Each row is a point on a landscape with many valleys, with its height.
A ball rolls from a point to the lowest of its 2 nearest points, and stops where none of them is lower. Distance is the straight distance between rows; heights are no part of it.
Niru: [ 1.32  1.66  1.17 -2.79 -2.43 -0.44  1.96 -2.20 -0.49 -2.18 -0.88  3.65
  4.33  1.94  2.26  3.72 -2.47  1.28 -0.72 -1.48  2.30  1.02  3.39  2.75]  h=23.4
bas: [-1.60 -3.72 -0.96 -3.30  0.49 -2.11 -1.11  1.29  2.59 -5.41  0.36  1.32
  4.83  0.79  1.31 -1.14 -3.06  1.09  0.20 -4.55 -1.80 -2.22 -2.34  0.89]  h=25.4
Fur: [-5.10 -0.33 -0.30 -3.64  0.77 -1.72  4.08 -3.36  0.70  0.33  1.11 -0.83
 -2.44  0.11  3.83  0.04 -2.13 -2.10  1.59 -4.80 -3.03  0.50 -2.76  1.74]  h=63.7
zugib: [-4.05  1.96  0.58  3.25 -0.75 -3.35 -4.97 -0.28 -0.97 -4.20 -0.19 -1.74
  3.76 -2.67 -4.33 -1.70  5.64  4.49  2.40  3.14 -0.56 -4.54  0.65 -0.93]  h=28.2
sus: [-4.71  2.03 -0.24 -1.45 -2.89  1.20  0.79 -3.60 -2.25  1.62  0.55 -2.16
 -0.41 -4.48  1.63  4.68 -2.15  2.90 -2.98 -1.52 -0.14  4.58 -2.97  2.00]  h=61.1
nulab: [ 0.97  3.48  0.28 -1.32 -2.65  0.90  0.30  0.89  1.31 -0.20  3.73 -5.14
 -2.49  1.71 -1.18  2.82  0.93 -1.63  2.52 -2.16 -3.49 -0.77  1.58  1.84]  h=13.1
ladon: [ 5.42  2.88  4.76  1.23 -2.25  1.63  1.20  0.86  0.17  1.61 -1.40 -2.30
 -0.92  0.16  1.20  3.07  1.17 -1.45 -4.02 -1.20  0.71 -2.55  1.23  0.86]  h=47.9
nagan: [-0.87  2.11 -2.06 -0.33  3.52  7.69  1.15 -1.15  0.55  3.01 -1.09 -1.49
  5.81 -3.00  2.99  2.92 -1.85  0.26 -0.86 -3.40 -0.13  2.90 -2.15 -2.98]  h=7.1
deto: [ 0.52 -1.09 -0.77  0.70 -1.03  1.67  0.98 -0.92  1.67  1.82 -1.45  3.36
  1.16 -0.25 -1.42  1.40 -2.56  1.52  0.01  1.41  4.71  0.20  3.03 -0.06]  h=24.0
bif: [-0.78 -2.72  1.43  0.42  1.24 -1.57 -1.47  0.96 -2.27  5.21  0.55  3.28
 -2.66 -3.29 -2.41  0.91 -0.96 -3.13 -0.35  1.14  1.19  2.26 -3.54  1.02]  h=33.8
dile: [-5.54 -0.86 -1.08 -3.02  0.17 -0.53  3.09 -2.95 -1.85  1.78  1.65 -0.96
 -3.79 -2.68  4.44  2.46 -3.20 -0.44 -1.89 -1.37 -0.16  3.95 -3.34  1.35]  h=62.3
fera: [ 1.98  1.22 -0.60  1.80 -2.41  0.06  1.74  2.23  1.50 -1.63  4.70 -4.25
 -3.24  2.74 -1.32 -0.11  2.24 -0.22  2.04  1.82 -0.50 -1.03  2.83  0.38]  h=17.9
vuzor: [ 0.67 -1.76 -2.08 -0.40  1.20  3.68  2.03  3.67  4.76 -1.22  1.80 -3.59
 -1.93 -0.21  2.15 -0.43 -2.28 -0.25 -1.81 -2.40 -4.03  1.65  0.03 -0.83]  h=42.1
rufoz: [-2.72  1.03 -0.61  0.84 -0.71 -0.01  3.37  1.60 -0.29 -1.70  4.04  0.35
  2.91  4.33 -0.06  1.19  1.88 -1.11  1.60 -0.04 -1.29  0.62  0.44  0.16]  h=49.1
rokel: [-1.55 -2.48 -4.50 -1.18 -1.81  1.38  2.84 -3.06  0.53 -2.64  0.38 -2.82
 -2.21  3.68  2.74 -0.90 -1.20  2.68  0.31 -2.75 -2.94  4.20 -2.24 -0.15]  h=46.7
Dimog: [-3.26  0.53 -0.31 -1.24  3.14  2.60  3.54  4.19 -0.66 -0.47 -0.03  2.32
  3.37  2.79 -1.88  0.73  1.44  2.48 -1.68  4.32  0.80  3.50 -0.63 -3.42]  h=27.4
Sibe: [ 1.71 -2.68 -1.02  1.08  1.91  2.18 -3.59 -0.89 -1.70 -0.35 -1.72  0.66
 -0.42 -1.41  0.20 -0.98 -2.80  1.18 -1.09 -3.00 -3.66  2.44 -6.43  0.80]  h=16.2
Sirek: [ 0.72  2.08 -2.82  2.38 -1.44  1.42 -1.99 -0.96  2.97  0.60  2.24 -0.85
  2.49  2.84 -2.19 -1.00  2.55 -2.59  4.96  0.03 -0.60  0.22  5.51  0.57]  h=49.5
pakek: [ 2.65  3.38  0.54 -3.01 -0.58 -1.66 -0.40  1.18  1.03 -5.29  0.48  2.95
  0.56  1.60 -2.37  0.26 -4.34  3.00  1.59  3.34  1.21  2.23  3.82  2.38]  h=29.5
gona: [ 0.17  2.21  1.38 -2.33  0.38 -0.49  2.11  2.96  1.30 -1.75  4.80  2.55
 -0.75 -0.07 -2.05  0.33 -2.29 -1.24  2.10  3.23  1.11  2.13  3.52  3.11]  h=33.9
potos: [ 5.03 -2.72 -0.96 -0.11  2.07 -1.27  2.08  0.47 -0.29  1.38 -3.31  1.34
 -1.75  3.29  1.16 -2.18  0.76 -0.88 -0.08  2.74  1.01  3.41 -0.83 -2.32]  h=52.1
fumol: [-1.41  4.47  2.69  0.05  2.56  2.14  0.92  1.91 -2.31 -1.28 -0.10  4.22
 -0.47  2.44 -1.39  0.37 -1.46 -0.71  1.17  2.74 -0.22 -4.11  1.16 -0.79]  h=23.6
nila: [ 3.23  3.48 -2.44  0.76 -1.48  3.09 -0.72 -3.07  3.13  2.39  0.58 -2.35
 -1.41  0.73 -2.47 -0.50 -1.84 -3.18  3.89 -1.95  0.79  2.10  3.55  0.05]  h=50.8
kom: [-1.01  2.27 -0.69 -1.79  4.37  2.60  2.82  2.33  2.86 -0.22  0.24  3.84
 -0.79 -1.77  2.45 -1.50 -5.88 -0.34 -2.08 -1.26  0.86  1.77  2.12 -2.47]  h=15.3
Lol: [ 1.11 -2.76 -0.54 -0.47 -0.49 -1.07 -5.83 -3.32 -0.91 -0.96 -1.34  1.44
  1.54 -2.46  1.21 -1.26 -2.07  0.21  0.25 -5.49 -4.48  0.94 -2.97  4.81]  h=10.7
kot: [-3.14  0.34 -1.25 -0.27 -2.90 -0.10 -0.46 -1.25  0.24 -2.05  1.13 -3.04
 -2.29  2.08 -2.45  1.41 -1.40  2.51 -0.09 -2.50  0.10 -4.27 -3.02  0.18]  h=7.7
lurur: [ 0.08 -1.29  2.55 -0.99  1.48 -3.17 -2.12  4.03 -3.10 -4.13 -1.37 -0.18
  1.22  1.78  3.95 -0.50  4.93  1.45 -0.95  2.17 -3.75 -5.07  2.04 -0.51]  h=55.1
kip: [-2.81 -3.08 -1.11 -3.70 -1.11 -3.77 -2.42  0.28  0.38 -5.18  1.38 -0.86
 -1.22  0.62  2.01 -0.32 -3.03  1.59 -1.28 -4.38 -3.39 -2.00 -2.70  2.99]  h=22.2
Gil: [ 1.13  2.77  0.35  0.90  2.27  5.02  2.43 -3.15  2.33  2.34 -4.21 -1.62
  5.21 -3.62  4.76  2.56 -2.15  2.16 -2.33 -5.12 -0.16 -1.60 -2.85 -0.75]  h=2.7
nudu: [ 6.71 -4.43 -3.68  2.25 -1.73 -1.11 -3.91 -0.17 -2.93 -2.03 -0.48  1.41
 -2.17  1.81  1.35  1.57  0.32  3.84 -0.65 -0.56  2.89 -0.68  2.36  1.11]  h=29.0
vaka: [ 3.36 -2.27 -1.32 -2.18  0.11  1.01  3.98 -3.67 -1.63  0.77 -3.61  0.47
 -2.83  1.58  3.63 -0.05 -2.68  1.11  0.30 -0.08  2.13  2.40 -1.05 -1.45]  h=49.9
tave: [ 5.33  1.82  2.18 -0.87 -2.44  0.70 -0.01  1.34  1.49 -1.58 -1.27 -5.75
 -0.81  1.99  2.46  0.82  3.48 -0.36 -2.41 -0.32 -2.47 -1.66  3.61  0.10]  h=49.3
Gepiv: [ 0.18  2.09 -2.29 -1.12  4.19  5.37  3.12 -0.53  1.62  1.17 -0.18  2.36
  2.68 -2.20  6.10  0.42 -4.54 -0.28 -3.16 -4.47  1.40  1.98  0.61 -2.82]  h=11.2
gud: [-3.23 -0.72  2.45 -4.95  2.39 -1.00  1.36  5.71  0.03 -0.88  2.90 -0.96
 -2.15 -1.86  1.69  0.74 -1.39 -2.09 -2.35  1.07 -2.62  1.72 -1.35 -0.15]  h=41.9
detev: [-0.08 -3.41 -2.35  2.64 -0.31 -3.20 -0.91  0.79  3.25 -1.65 -0.58 -1.75
 -0.72  2.22 -1.11 -0.72  1.07  3.24  1.93 -2.20 -4.03 -1.90 -2.14  0.94]  h=18.5
Nar: [ 1.29 -3.09 -2.69 -0.53 -2.33  0.88  4.34 -6.52 -1.87  0.34  1.03 -1.02
 -1.93  2.04  4.70 -0.23 -2.05 -0.05  1.74 -2.47  0.43  3.87 -1.52  1.93]  h=48.3
dovot: [-2.60  0.50  0.75  0.40 -0.36 -0.21 -2.15  2.03  0.33 -2.85  3.14 -1.29
  6.69 -0.37 -0.14 -2.49  5.27 -1.78 -0.29  1.09  1.11 -2.47  3.74 -1.19]  h=41.2
deviz: [-0.01 -3.23  0.12  0.74  0.11 -2.81 -1.54  3.62  0.82 -0.75  2.50 -2.08
  3.27 -0.71  2.28 -0.13  5.27 -2.32  0.44  0.04 -1.71 -2.61  2.69  0.39]  h=43.8
kena: [-5.07 -2.56 -1.59  2.47 -0.05 -4.54 -0.61  2.40 -1.12 -1.20  1.43 -0.04
  1.16  0.14 -2.76  0.40  3.24  2.87  0.96  3.34  0.30  0.66 -2.53 -1.78]  h=18.1
fesab: [-5.37  0.82  0.55 -1.33 -0.26 -0.55 -0.21  1.38 -3.54 -1.39  0.86 -0.13
  2.35  2.33  0.40  1.72  3.83  0.61  0.44  1.91 -2.04 -2.77  0.44 -0.66]  h=51.3
som: [ 3.43 -3.73 -0.88  3.03  0.31 -1.15  0.84 -0.07 -0.58  1.62 -3.46 -1.97
 -1.39  1.40  0.83 -0.58  3.17  1.11 -1.04  0.79 -1.99  1.85 -4.00 -1.62]  h=54.3
pimas: [-3.16 -5.21 -2.17  3.65  1.69 -0.04 -2.81  0.24  1.13  4.99 -2.84  1.09
 -0.69 -1.85 -1.38 -2.86  2.25 -1.90  1.14  1.12 -1.29 -0.47 -1.60 -2.57]  h=49.6
Bub: [ 0.23 -3.55  0.61  2.29  3.07 -2.31 -0.87  5.82  1.86  0.20  2.48  2.18
 -2.60 -0.05  0.63 -2.32  1.29 -2.28  1.37  3.88 -2.94 -2.12  2.05  1.97]  h=27.5
luri: [-3.18  2.34  1.20 -1.37  2.94  1.29 -0.31  1.59  0.01  0.94 -0.68  4.60
  1.07 -3.68  1.46  0.17 -5.80 -0.49 -3.02 -3.62  0.51 -0.62 -1.20 -1.52]  h=12.5
rese: [ 3.60 -2.14 -3.93  3.52 -3.26  3.17 -2.86 -2.97 -3.32 -0.64  1.62 -0.48
 -2.46  2.35  0.56  1.13 -0.08  1.92 -1.43 -2.63  1.82 -0.96 -1.12  1.35]  h=26.6
fuf: [-0.61  2.24  1.18 -1.22  1.77 -0.32 -5.94  0.71 -0.43 -3.28 -0.23  0.45
  5.44 -2.63 -2.68 -5.21  3.10 -1.81  1.57  3.36  1.21 -4.49  3.52 -1.43]  h=37.4
Femun: [ 1.21 -4.67 -2.20  2.17  2.54  0.53 -0.09  0.16  3.22  3.96 -5.15 -2.66
  1.30 -0.30 -1.15 -2.45  3.22 -0.52  0.51  1.98 -0.24  0.29 -3.22 -4.60]  h=52.3
loza: [ 1.28  0.14  1.90  0.43  3.45 -0.97 -1.15  4.68 -2.33 -2.45 -1.61 -1.16
 -0.30  1.23  0.35 -1.47  5.80  0.69  1.22  6.00 -1.69 -5.13  0.71 -3.70]  h=57.5
Fefu: [-2.36  3.82  2.25 -0.37  0.72  1.70  4.37  0.21 -3.25  1.74 -1.49  3.28
  3.27  2.96 -2.28  2.25  2.22  0.38 -0.61  3.79  3.51  0.76  0.42 -2.83]  h=31.1
rup: [-1.10 -1.62  1.88 -2.48 -1.27 -2.87  0.56 -1.51 -1.39  3.33 -1.01 -2.29
  2.83 -2.41 -0.44  3.06  2.85 -2.04  2.30 -0.85 -0.67  1.10 -4.69  0.90]  h=47.0
zavi: [ 1.74 -3.19 -2.50  3.20 -0.89 -1.86 -1.32  0.51 -3.30  2.87  4.24 -1.59
 -5.97  1.67 -0.73  2.19  2.67 -1.70  0.62  0.70  2.36 -0.55 -2.57  0.45]  h=27.1
Leb: [ 0.38  1.33  1.17 -0.01 -2.38 -2.08  1.68 -2.10 -0.25 -1.94  0.45  1.46
 -2.89  1.29 -0.57 -4.08  0.52  0.60 -0.13  5.15  1.67  2.60  5.24  1.46]  h=38.6
zesul: [-1.35 -1.12  0.40 -0.21 -0.12 -2.90 -2.18  0.13 -3.52 -1.98 -0.46  1.68
  1.62  2.98  1.82 -0.14  3.18 -0.38  0.35 -3.05 -2.86 -3.61 -0.29  0.62]  h=53.1
nepat: [-1.69  6.28  5.35  1.01  0.12  2.41  4.02 -0.97  0.51 -1.12  0.07 -1.22
  1.59  0.66 -1.15 -3.65  2.30 -2.65 -1.67  0.69  1.26 -3.92  0.79 -2.53]  h=37.5
sukit: [-2.65 -0.16 -2.76  1.69 -3.05  3.18 -2.12 -4.28 -3.14  0.29  1.03 -0.51
 -1.52  1.20  0.56 -0.24 -0.06  0.43 -2.97 -2.79  0.34  1.36 -1.72  0.14]  h=24.3
fisan: [ 1.13  4.54  2.69 -0.79  1.74 -0.34  2.49 -0.91  3.32  0.14 -2.89  1.69
  0.27  0.13  0.76  0.52 -3.99 -0.85  2.67 -0.15  0.93 -5.15  3.03  0.26]  h=24.6
Gom: [ 0.63  7.49  0.13 -0.11  1.01 -0.52 -1.26 -4.48  3.47  4.62 -5.41 -1.17
 -0.12 -2.49 -0.79 -0.11 -1.76 -1.42  2.52 -1.24 -0.56  2.79  3.14  0.12]  h=46.8
bafi: [ 4.66 -0.27 -0.97 -1.44 -0.64  1.64 -0.54 -5.83  0.11  2.81 -4.67 -4.43
  2.31  0.02  2.02 -0.76  2.30 -1.93  2.20 -1.65  0.82  1.60 -0.09 -0.52]  h=49.0
peto: [ 0.44 -1.07 -1.27 -0.72  2.08  2.17  0.56  4.40  0.12  0.15  1.10  2.85
  1.44  1.83 -3.72  0.31  1.91  3.52 -0.65  4.75  4.79  2.50  2.26 -2.24]  h=23.3
gev: [ 3.16 -2.78 -1.15  0.48  1.03  4.40 -1.54  1.70  2.23  0.84  0.72 -1.84
  2.15 -2.72  2.28  0.61 -1.04 -0.58 -3.42 -1.42 -1.30  3.58 -0.47  0.68]  h=38.9
Kato: [-2.18  3.28  1.07 -2.11 -1.49  0.28 -2.05 -0.25 -2.23 -0.25 -2.92  0.03
 -1.89 -3.41 -0.76  3.67 -3.44  4.12 -3.66  0.01 -2.01  4.65 -2.00  0.20]  h=59.6
Pupiz: [-0.98 -2.96 -3.37  2.08 -1.47  1.99 -5.41 -3.41 -3.44 -0.18 -2.56  1.07
  2.10 -1.27 -0.86  0.00 -0.76  3.91 -1.65 -1.90 -1.19  2.35 -4.08  0.30]  h=20.8
Gik: [ 1.31 -1.44  2.07 -0.15  1.72  1.38 -2.03 -1.08 -0.85  3.55 -1.42 -1.13
 -4.15 -4.39  3.75  0.47 -2.19 -2.28 -0.90 -3.73 -3.90 -1.43 -2.96  2.57]  h=66.8
Ropob: [-2.34 -0.55 -0.77  0.67 -0.26 -0.08  1.31 -0.19  0.95 -0.86  4.66  0.68
  3.32  2.98  0.89 -1.57  2.41 -4.55  4.04 -1.57 -0.42 -3.09  3.64  1.37]  h=46.9
san: [-0.86  5.56  2.85  0.75  0.51  3.97  3.05 -0.09 -0.69 -1.25  2.00  1.87
  4.40  1.96 -2.85 -1.33  1.95 -1.91 -0.64  3.09  4.79 -2.20  2.41 -2.22]  h=34.3
Degu: [ 0.30 -2.91 -3.32  2.81 -0.95  3.65  1.51 -3.24  4.10  3.31 -0.20  0.06
  1.84 -1.69 -0.36  0.21 -2.20 -0.37  0.45 -0.72  2.71  2.69  0.78  0.41]  h=27.8
Bidit: [-3.62  4.23 -0.36  0.20  1.61  2.43  0.55 -3.57 -0.47  2.72 -2.16  2.64
  2.12 -4.38  4.07  2.61 -4.27  1.25 -0.86 -6.48 -0.28 -2.31 -2.36 -0.49]  h=7.3
davim: [ 3.32  1.16 -2.22 -0.66 -0.76  0.05 -0.21 -2.21  1.14  2.53 -0.33 -1.71
 -1.20  0.00 -4.77  1.07 -2.13 -1.35  5.08  0.51  2.12  4.61 -1.81 -1.19]  h=53.2
kupu: [ 0.45 -1.89 -0.14 -2.47 -1.64 -4.29 -1.27 -3.04  0.41 -4.47 -1.23 -1.55
 -2.06  1.57 -0.48 -4.24 -1.29  1.58 -0.52 -5.68 -3.72  0.47 -2.61  1.81]  h=18.7
vubo: [-3.73  3.50 -0.45 -2.82 -2.64  0.83  0.03 -1.47  1.52 -0.94  1.95 -4.58
 -5.74 -1.30 -1.39  2.26 -4.49  1.84  1.43 -1.56 -0.48 -2.38  0.24  0.43]  h=2.5
faled: [ 2.26  1.31  0.71 -1.72  0.23 -0.27  2.22 -2.30  2.70  0.06 -2.64  3.66
  1.23 -1.08  2.58  0.87 -5.77  0.66 -0.89 -1.63  3.87 -0.39  3.02  1.06]  h=20.4
Sutor: [ 6.54 -2.79 -0.87  0.66 -0.56 -1.79 -2.34  1.66 -2.20 -0.02  0.24  3.73
 -0.36  1.71 -0.19  0.57  1.83  1.68 -0.28  2.38  5.69 -0.50  4.99  0.85]  h=31.6
gavan: [ 0.33  0.50  3.62 -0.09 -1.96  1.59  2.97  1.80 -2.18  1.04 -0.49 -0.34
 -1.09 -0.12  0.31  2.87  1.16  1.27 -5.96  1.43  3.19 -1.34 -0.23 -0.97]  h=45.9
sif: [-0.15  0.39  1.66  0.69 -0.14 -1.72  1.18 -1.13  0.47  2.67 -0.47  2.65
 -0.61 -2.02  1.76  3.46 -2.83 -0.86  0.62 -1.84 -2.68  2.90 -0.83  4.43]  h=41.0
poret: [-0.96 -2.02 -0.52  0.93 -1.27 -3.17 -0.02 -2.98 -0.16  1.95 -3.12  1.81
 -1.33  0.45 -0.79 -4.66  2.02 -0.48  1.62  4.52  2.06  2.46  2.93 -1.28]  h=42.7
bukir: [ 2.05 -2.55 -2.22  2.56  1.22  4.12 -2.22  3.43  2.88  1.73  2.77  1.08
  0.23 -1.24 -0.75 -1.94  0.11 -2.36 -4.38  0.06  0.20  5.00  2.63  0.36]  h=35.5
pek: [ 3.47 -3.87 -1.24  2.07 -2.81  0.83 -2.04 -0.27  0.57  1.46  0.72 -4.13
  2.87 -0.89  2.82  2.00  4.68 -0.74 -0.92 -1.75 -0.26 -1.44  1.92  1.25]  h=46.0
zuv: [ 1.11  7.13  5.44  0.27  3.41  0.57  2.62  0.51 -0.03 -0.29 -0.04  5.08
 -0.57 -0.74 -0.04 -1.79 -2.44 -2.89  0.63  3.07  1.77 -3.23  3.41  0.92]  h=29.1
Sozom: [ 1.69 -3.95 -3.32  3.47  0.81 -1.95 -3.44 -0.34  0.41  2.96 -1.58  2.57
 -0.07 -0.12 -1.40 -2.97  2.04 -1.23  1.34  1.79  0.74  2.92  1.36 -0.55]  h=46.3
fava: [-4.50 -0.85 -0.60  1.87 -1.53 -3.98 -4.22 -0.52 -0.46 -0.51 -1.75 -0.68
  3.42 -1.35 -3.27 -1.83  4.42  2.53  0.46  0.36 -2.25  1.18 -0.59 -1.08]  h=23.2
tus: [ 0.55  0.14  3.66  0.86  0.77 -3.84 -1.38  3.43 -1.41  1.00  0.83  2.68
 -2.07 -1.06 -3.52 -2.00  0.22 -2.24 -1.64  2.73 -0.33  2.02 -1.71  0.20]  h=28.5
riz: [ 1.25 -0.55  0.17  3.16 -2.46  0.15  1.83  0.97  1.24  2.76  3.65 -0.36
 -4.67  0.51 -2.27  0.88 -0.29 -2.14  0.93  1.20  1.87 -0.86  1.10  1.89]  h=22.9
ret: [-2.86  2.67  3.32 -1.81  0.98 -0.80  2.33  3.06  1.99 -0.01  1.69  0.34
 -1.62 -3.21  1.39  1.14 -2.56 -1.05 -0.95  1.55 -1.97  0.30  2.35  2.07]  h=38.3
nelak: [ 2.02 -2.40 -0.98  1.62  3.34 -2.31  0.69  3.87  0.84 -1.77 -1.43  2.46
  4.03  1.84 -3.32 -1.14  2.41  3.89  0.10  5.26  5.75 -0.76 -0.50 -3.44]  h=18.4
Vez: [-2.01 -2.69  1.16  0.04 -0.74 -0.42  2.11 -3.29  1.47  3.01  0.36 -1.42
 -2.35 -2.17  2.87 -1.57 -0.27 -3.46 -0.58 -4.77 -1.90 -0.98 -2.63  2.64]  h=65.1
Sofos: [ 0.08 -1.13 -0.73  2.34  0.10 -0.76 -1.50  2.80 -0.99 -0.67  0.43 -0.02
 -2.90  2.85 -1.90  1.96  0.28  1.83  1.11  0.13 -1.25 -3.89 -2.98 -0.95]  h=12.8
lekat: [-2.47 -2.47 -0.09  2.09 -2.27 -2.81  0.69 -2.93 -4.62  4.10  2.16 -0.29
 -4.57  1.04  0.21 -1.61  4.14 -3.80 -1.57  0.57  2.32 -0.17 -2.16 -0.16]  h=30.2
zano: [ 4.29 -1.41 -1.26 -2.00 -1.53  3.15 -0.64 -1.84  0.79  0.92 -2.07 -5.56
  1.49  0.68  3.33 -1.21  3.90 -2.20 -0.62 -1.46  0.74 -1.61  3.31 -2.40]  h=47.6
nekid: [ 1.81  1.56  2.19  2.03  1.77 -3.48 -1.60  2.84 -0.59 -4.15  1.58  2.64
 -1.22  1.34 -2.97 -5.31  0.67 -0.56  1.43  3.29 -1.07 -1.37 -0.73 -0.27]  h=20.7
sokab: [-0.62 -3.08 -3.39  3.14 -1.94  4.56 -1.54  0.93  4.36  2.52  4.08 -0.53
 -1.59 -2.77 -1.40 -0.20 -2.20 -1.89 -1.46 -0.88  1.77  2.35  3.46  1.41]  h=31.7
gatek: [ 3.32  6.14  2.01 -2.88 -0.73  1.39  2.19  0.74  0.70 -2.85 -1.08  1.97
  2.19  2.60  0.36  3.66 -3.03  3.02 -1.66  1.51  2.37  1.89  5.11  1.22]  h=26.0
los: [-1.26  0.31  2.24  0.30 -1.59 -0.97 -0.36 -4.04 -3.39  3.88 -0.42  2.05
 -1.58 -2.15 -0.74 -1.00 -0.26 -3.53 -1.25 -1.46  2.27  1.93 -2.49  0.38]  h=33.4
duv: [-1.30  0.54  3.43  0.06  2.42 -2.44  0.77  3.91  2.88 -5.79  2.15  1.31
  0.60 -0.74 -1.57 -3.74 -1.45  0.08  1.08  1.97 -2.78 -4.96 -2.92  1.60]  h=11.0
Zigud: [-2.79 -1.89 -2.76 -0.09  0.09 -0.24  2.56 -2.27  5.04  0.62 -1.54 -3.37
  0.05  1.01 -2.35 -0.15 -0.39  2.18  4.09 -4.67 -4.19 -2.84 -2.62  0.93]  h=23.5
Puro: [ 1.92 -4.73 -0.39 -0.84 -0.90 -2.62  0.98 -0.63 -1.15  4.59 -1.30 -2.66
  3.86 -2.40 -0.21  4.88  4.56 -0.13  2.57  2.73  2.38  1.16 -2.71  0.06]  h=48.5
koro: [-1.32 -2.81 -0.16  1.33  2.61 -4.08  2.23  3.47 -1.65 -3.08  1.43  1.98
  1.67  2.22 -0.70 -1.29  2.97  2.19  1.38  4.35  2.19 -2.05 -1.52 -2.56]  h=12.7
fos: [ 3.90  0.10 -0.73  1.67 -3.07 -3.30 -0.11 -0.80 -0.77 -1.70  1.17  3.74
 -0.64  3.60 -1.38 -0.12  0.87  2.58  0.97  3.24  3.14  2.75  5.41  3.24]  h=34.8
Sepi: [-1.41  0.47  0.13  0.31  0.88 -1.46 -6.45  2.41 -1.64 -5.01 -0.58  0.77
  3.98 -3.57 -2.92 -1.51  3.66  3.95  0.84  6.33  1.66 -4.19  3.37 -1.29]  h=32.8
zeso: [-3.34 -0.76  1.87 -4.81  0.38 -2.91  3.21  2.03 -1.36  0.83  2.57 -1.88
  1.23 -1.06  0.88  2.74  0.82 -3.05  0.50 -0.52 -2.25  3.42 -4.09  0.03]  h=44.7
nuv: [-0.50  2.53  1.69  2.42  0.04  0.52  0.09  2.48 -3.26 -3.59  2.24  3.15
 -2.80  4.01 -1.84  0.88 -0.32  1.57  0.34  2.62  1.05 -7.51 -0.69  0.61]  h=18.6
Fev: [ 2.94  3.96 -1.14 -0.58  0.44  2.99 -1.82 -3.74  2.24  3.36 -3.85 -1.36
  1.88 -2.26 -1.70  0.66 -2.95 -2.18  1.18 -1.85  3.94  0.99  1.56 -1.68]  h=48.8
lenu: [ 0.56  3.14 -0.18 -0.37  0.35  0.31 -0.78 -3.32  1.66  3.68 -3.03  1.86
  0.30 -4.09  2.03  1.81 -3.07 -0.33  0.88 -0.99 -1.30  5.17  3.13  2.31]  h=44.0
vedi: [-1.60 -0.06 -1.62 -2.07 -1.11  2.24  4.16  0.85  2.33 -4.06  1.23 -3.01
 -1.15  2.72  1.29 -2.01 -1.72  1.76 -1.39 -0.75 -0.89  1.79  0.41 -2.62]  h=44.8
sava: [ 2.41 -2.81 -1.66 -0.43 -0.80 -3.54 -6.26 -3.25 -3.73 -2.69 -1.14 -1.11
 -1.86  0.87  0.76 -2.24  1.20  2.27  0.04 -5.59 -4.58 -0.10 -4.26  2.45]  h=14.9
Dag: [ 0.54 -1.12  2.54 -0.26  1.08  1.05  3.41  3.95 -0.18 -1.58 -0.54 -0.72
 -0.89  1.18 -1.34 -0.80 -0.31  1.42 -2.98  2.16  3.20 -3.91 -3.16 -4.57]  h=43.4
Mut: [-0.40  4.73  1.82 -3.95 -3.88 -0.13 -1.32 -0.69 -1.19 -2.08  4.00 -3.06
 -3.59 -0.77  0.54  2.16 -2.54 -1.68 -0.29 -2.73 -0.54 -0.88  3.29  2.66]  h=8.1
seru: [ 0.46  2.40 -0.26 -1.87 -0.97 -0.05 -1.89 -1.73  0.67  1.05 -3.49 -3.30
 -1.64 -0.62 -5.29 -0.83 -1.02  0.46  2.93  0.18 -0.06  1.48 -2.21 -3.75]  h=55.5
panul: [-0.84  2.13  3.98  0.53  1.02  0.30  4.22  1.06 -0.29  0.97 -2.54 -1.77
  1.53  2.00 -1.41 -1.51  3.36 -1.03 -1.30  2.28  0.78 -3.15 -2.40 -4.33]  h=40.5
nibok: [-0.90  3.98 -0.45 -0.62 -1.93  3.08 -3.54 -1.70 -2.23  1.64 -1.44 -1.41
 -2.67 -2.35 -4.54  1.32 -1.99  1.39 -1.52 -0.14  0.97  3.20 -1.17 -2.54]  h=57.6
doda: [-0.98 -1.25  2.78 -0.51  4.43 -0.54  1.27  6.65  0.58 -2.78  1.70  1.98
 -3.21  0.62  0.79 -1.89 -1.21 -0.92 -0.65  3.46 -3.07 -4.53 -1.57  0.18]  h=19.7
guvo: [ 0.55 -3.50  0.32 -0.15  0.36 -3.17 -1.07  1.32 -2.61  3.39  1.59  3.79
 -3.12 -0.79  0.94  3.54 -0.58 -2.61  1.61  1.01 -1.72  1.95 -0.98  5.07]  h=37.6

Where does a ball stop that starts at each point below?
tave -> koro
Dag -> koro
los -> vubo
rup -> faled
potos -> faled
Sozom -> Lol
